A landscape with many valleys, sampled at points; each row gives a point and its height.
From any point a ball rolls to the lowest of the 2 points nearest to it. It stops when none of these is lower. Distance is the straight distance between rows; heights are no part of it.
Vana: [150 115 150 124 137 143 110  97 111  92 147 109 158 149 148 126 103 152
 123 150 127]  height 399
sevu: [149 126  46 118 130 120 130 146  75 132 131 160  77 120 197 128 114 119
  87 141 117]  height 726
zib: [104 137 165 114 126 163 120 152 148 111 179 112  96 100 182 170 118 129
 101 136 111]  height 590
Kapud: [124 118 133 158 167 165 162 118  92  97 192 154 144 159  98 132 103 173
 138 148 136]  height 748
riv: [120  96  14 164  75 146 176 105 110 152 128 119 150 124  75 121 110  47
 151 136 177]  height 821
kov: [142  97  98 138 130 122 120 136 106 124 209 144  91  84 106 133 155 110
 144 166 175]  height 533
dira: [157  98  45 130 133 139 152 111  84 143 123 132 112  97 186 126 111  88
 123 112 139]  height 708
Zitak: [ 80 109  89 124  73 119 123 111 107 142 101 107 118 126 146 129 159  84
 142 123 146]  height 286
Neze: [100 170  86 148  43  99 134 122 163 196 100 117 152 106  92 134 144  63
 182 184 184]  height 466
gumu: [134 185 167  87 130 116 113  95 134 159  44 150 131 129 139 157  48 143
  61  80 124]  height 349
guk: [120  54  65 116 140  92 127 125  91 111 142 120 116 115 130 119 208  81
 138 121 170]  height 421
miro: [151 125 114 120 155  98 157 110  90 155 126 124 119 116  73 166 103  93
 191 159 121]  height 162
tepi: [ 99 127 128  87 173 153 108 149 144 166 158 119 119 143 171 111 126 117
 100 103 134]  height 573
bera: [118 150  90 138  74 154 132 135 128 153  80 138 120 116 100 144  65  95
 130 162 153]  height 674
laket: [125 122 107 145 187 169 123 130  71 114 168 107 155 112 137 120 136 143
 126  97 122]  height 704
Zuro: [139 144 144 145 120 150  87 145 141 119 152 103 125 102 144 151 123 145
  77  66  93]  height 671
gab: [111 133 126  82 133 112 128  97  80 111 131 141  86 130 109 128 110 103
 115 148 131]  height 298
tuza: [127 109 119 151 190 149 133 116  88  67 208 149 162 121 105 103 151 161
 126 129 126]  height 725
Lapu: [147 124 192 124 183 131 119 157 154 119 195 167 102 154 127 101 150 151
 135 129  93]  height 94
Bas: [ 98 102 139 149 118 124 133 141 155 151 113  96 114 131  87 159 144 104
 196 148 135]  height 508
Kibi: [172 168 176 112 109  93 112 111 122 146  52 133 112  74 126 141 105 140
 110 133 133]  height 193
Tipep: [110 149  92 160 131 110 183 132  96 169 106 120 127  96  69 163 125 109
 191 141 146]  height 269
ketam: [192 143 188 148 116 120 112 156 166 146  97 119 134  97 161 120 149 168
  97  79  86]  height 325
Gapir: [142 159 196  76 151  95 113 112 144 147 112 145 138 124 146 139  97 158
  63  69 121]  height 382
vip: [ 91  77  38 140 131 141 183 117 123 152 146 141 114 131  86 129 118  34
 156 110 165]  height 836
tirir: [148 105 175 109 144 116  83  94 137  66 108 144 127 140 153  80 167 132
 102 116 119]  height 462
Sosus: [207 109 178 132 150 127  85 173 173 120 156 112 137 106 159 119 157 160
 103 117 114]  height 373
Febi: [190 131 179 107 166  81  86 145 132  25 167 121 165 122 158 121 174 183
  88 171  89]  height 791
rirud: [104 104  64 161 129 114 168 140 158 171 110 152 110 177 126 144 138  71
 202 134 127]  height 589
bosi: [111 153 133  56  97 104 106 120 117 175  50 126  96 142 136 126  87  96
  77 116 140]  height 377
fos: [142  93  97 153 122 100 138 129  99 116 109 139 125 183 112 116 155 153
 171 144 128]  height 751
Nem: [110 109  78 178 121 178 166 131 135 163 126 123 155  81 112 119 121 105
 151  99 166]  height 672
Pidur: [112 172 103 184 130 147 159 146 117 164  82  99 168  93  94 167  98 128
 174 136 125]  height 334
rek: [142 105 133 132 156 162  99 119 116  59 103 157 142 164 145  50 130 160
  97 119 139]  height 520
Poki: [164 185 185 138 119  94 125 124 176 162  68 113 139  64 164 143 116 140
 111  94 119]  height 267
duvu: [169 133 150 137 110 113  93 124  98 115 127 135 129 140  89 118 130 148
 121  95  90]  height 239
Mumuf: [142 131 127 128 172 132 144  98  81 133 116 135 131 152  77 129  93 141
 160 124 122]  height 299
sata: [132 134 144 153  81 115 101  96 126 147 140 122 164 152  92 118 155 125
 149 103 120]  height 312
galu: [140 190 138 133  94 127  79 183 146 197  61 106 102 122 116 159  92 134
  88  98 109]  height 646
fele: [153 124 162 161 109 119 121 171 155 126 139  81 133  78 105 164 149 170
 151 148 110]  height 427
ramu: [116 106 104 140 129 154 103 134 133 155 153 129 112 167 111 105 151  80
 151 103 122]  height 612
vev: [132  62  84 127 152 112 109 132  81  98 156 120 114 123  97 132 166 122
 165 159 170]  height 485
der: [129  86  60 116 106 108 133 107  98 130 107 128 114 131 103  94 159  71
 143 113 163]  height 356
mim: [134 128  50 179 108 161 149 121  88 153 117 109 148  86 156 145 110 103
 145 108 137]  height 688
vam: [127 130 141 156  98  99 151 131 120 108 114 156 108 156 132 128 159 183
 150 139  85]  height 724
Noko: [121 158 140 119  90 122 113 158 132 146  71 115 125 150 148 145  90 157
  99 130 109]  height 633
fep: [ 90 159 116 101  87 108 160 110 115 159 135 166  98 110  57 116 124  82
 142 129 148]  height 408
bebi: [ 99  93  72 128 123 103 168 130 113 174 153 114 143 148 115 167 141 142
 180 161 139]  height 471
zeso: [126 110 155 111 176 162 136 175 158 146 125 118 120 114 148 102 143 158
 121 112 135]  height 551
misim: [ 98 125  74 129  70  97 150 120 137 185 119 104 139 150 112 171 157  90
 181 179 165]  height 497
mege: [116 182 138 128 103 150  70 149 119 172 130 102 121 121 103 167 106 133
  85  87 113]  height 657
Bileg: [119 130 123 124 110 136 109 121 102  72 183 104 154 125 173 132 140 164
  85 128 110]  height 351
mesed: [ 80 108 131  98 207 116 121 115 117  81 174 148 135 205 163 117 154 136
 135 138 103]  height 315
kisi: [ 79 196 110 144  71  96 149 113 156 175 121 152 127  84  68 116 136  67
 163 146 161]  height 439
vivad: [128 114 103 139  85 161 134 131 136 102  92 158  92 150 130 123  86 124
 145 192 148]  height 696
Bulu: [ 96  86  22 161  73 138 167 110  93 111 135 143 145 164  82 163 109  90
 159 149 171]  height 801
foz: [ 98 127 119 176  96 191 127 153 166 141  93 104 142 106  99 131 112  99
 157 122 157]  height 653
rido: [115 177 180 103 137 149 155 118 135 157 128 154 123 107 121 123  70 156
  67  86 135]  height 422
kupe: [164 122 219  88 159 127 148 168 219  71 144  97 167 140 149  92 132 165
  64 131  90]  height 826
ribu: [183 158 176 120 186  94  92 144 128  63 158 146 123 154 167 131 152 182
  91 134  73]  height 771
siz: [157 143 200  82 133 107 107 106 149 119 105 142  78 120 127 135 101 129
 115 141 126]  height 288
Mafif: [161 121 206 110 178 119 113 133 173  98 145 109 137 152 108 118 127 148
 131 119  86]  height 218
pazur: [122 148 119 124 131 148 114 108 134 175 152 153 101 135 151 117 115  83
 113  66 121]  height 592
sar: [121 139  63 140  81 113 169 110  87 177 175 124 157 137  99 147 110 138
 162 161 142]  height 430
runid: [118 101 160 146 127 140 116 178 168 121 141  76 119 147 119 165 143 148
 157 169 106]  height 464
kor: [ 97 204 102 111 105 126 140 118 128 176  58 150 102 115 135 134  77  75
  89 101 135]  height 336
fol: [110 157 175  78 103 121 134  85 126 135 113 164  98 138  84 109 104 111
 115 133 138]  height 360
leb: [ 86 103 125 123  85 126 171  94 131  97 140 133 157 129 164 110 151 152
 119 142 149]  height 202
zud: [103  89  80 143 116 162 166 111  94  95 176 154 126 154 102 134 114 118
 143 144 158]  height 774
Git: [138 127 135 143 120 144 130 148 132 110  90 153 130 129 152  73 138 180
  87  96 118]  height 558
maz: [154  76 188 122 166 121 129 115 195  39 163 101 166 120 178 132 152 149
 130 182 130]  height 832
Lat: [116 213 170 106 129  90 148 101 147 175  52 141 119 104 144 153  72  99
 119 103 125]  height 283
Sapan: [ 97 147 122 120 129 158 150 180 116 173  80 115 109 108  97 119 128 133
 124 110 139]  height 456
mudog: [199 115 177 125 204 119  92 164 159  91 181 117 167 125 141  85 185 171
 107 121 100]  height 415
Pedu: [129 157  89 137 124 130 173 108  80 167 121 146 152 143  99 123  73 141
 132 129 138]  height 381
firur: [111 120 135 116 108 136 133  93 126 169 145  99 164 110 110 111 129 131
 148 118 155]  height 363
laz: [ 79  73 105 128 125 132 136  92 130  71 161 151 149 147 172 106 191 120
 126 141 153]  height 297
komi: [122 121 158  95 209 134 110 130 158  96 179 165 107 161 174  83 144 139
 107 138 116]  height 205
ran: [105 114  79 126  94 104 158 129 147 184  65 154  94 154 106 101 137  56
 169 133 135]  height 621
kade: [109 185 139 154  64 143 123 156 132 138  76 154  90  99  96 140 104 119
 128 135 135]  height 690
tur: [150 145 141 151 169 141 103 156  92 131 161 112 122  92 123 125 145 144
 115  50  97]  height 686
ped: [165 138 158 135 130  86 115 116  98  61 138 153 121 141 166 116 158 190
 119 146  76]  height 750
zote: [160 152 206 104 162 116  82 111 153  78 132 112 150 138 151 133 110 142
  68 100 103]  height 314
Ritab: [117 177 169 137  72 104 132 145 143 138 107 165  89 118 111 121 144 161
 125 132  94]  height 705
det: [136  94 121 115 160 130 106  79 123  67 145 157 126 140 164  88 156  98
 120 141 165]  height 385
Sebu: [ 88 129 123 126  99 119 148 114 132 111 138 103 166 139 194 146 148 169
 100 127  96]  height 289
basan: [ 98 121 122 152 131 161 152 166 177 178  87 127 123 158 133 150 135 104
 188 137 108]  height 548
Lur: [160  85 151 144 185 112 130 160 144 101 176 123 156 123 164 104 179 191
 156 146 132]  height 470
mep: [109 121 137  80 155 131 129 123 121 164  69 106 118 142 119 124 101 116
 112 104 140]  height 418
Razu: [129  94 134 116 146 144 117 137 131 106 187 132  78 111 143 144 121 103
 141 161 135]  height 562
muz: [125 121 139 113 177 135  79  91 112  71 172 144 157 199 131 114 128 137
 109 135 106]  height 401
Vevef: [102 137 125 131 105 156 126 154 163 143 109 106  91 140 197 158 103 135
 117 148 108]  height 613
nud: [ 60 118 102  76 122 109 144  96 104 129 131 109 124 150 152 141 134 103
 127 136 125]  height 212
Libu: [152 142 127 165 117 143 130 137 100 130 104  84 144  86  90 165 105 159
 159 143 126]  height 383
lal: [186 114 198 109 168 100 118 136 197  24 165  97 180 123 161 116 169 149
  89 154  95]  height 809
sefa: [189 139 148 121 147 139  87 106  91 109 130 145 143 109 130 126  90 171
 101 112 137]  height 328
Tas: [131 103  97 157 102 166  76 148 148 158 124  84 139 132  97 134 142  88
 156  94 131]  height 632
beli: [128  90 145 135 146 141 170 149 166 126 142 120 150 114 151 118 147 186
 146 168 147]  height 517

Call two points neighbours if one is among the 2 nearest of the other. Go from one point of each pair to the other, from neighbour to neighbour, staying as low as possible. Name the highest point that can't be avoided.
Lat / duvu => muz
Kibi / miro => misim
Lat / Lapu => Gapir
nud / Kibi => fol

Where does a ball stop that starts at each point below?
lal => bera
pazur => Kibi
basan => miro
laket => nud
maz => Kibi
zib => nud
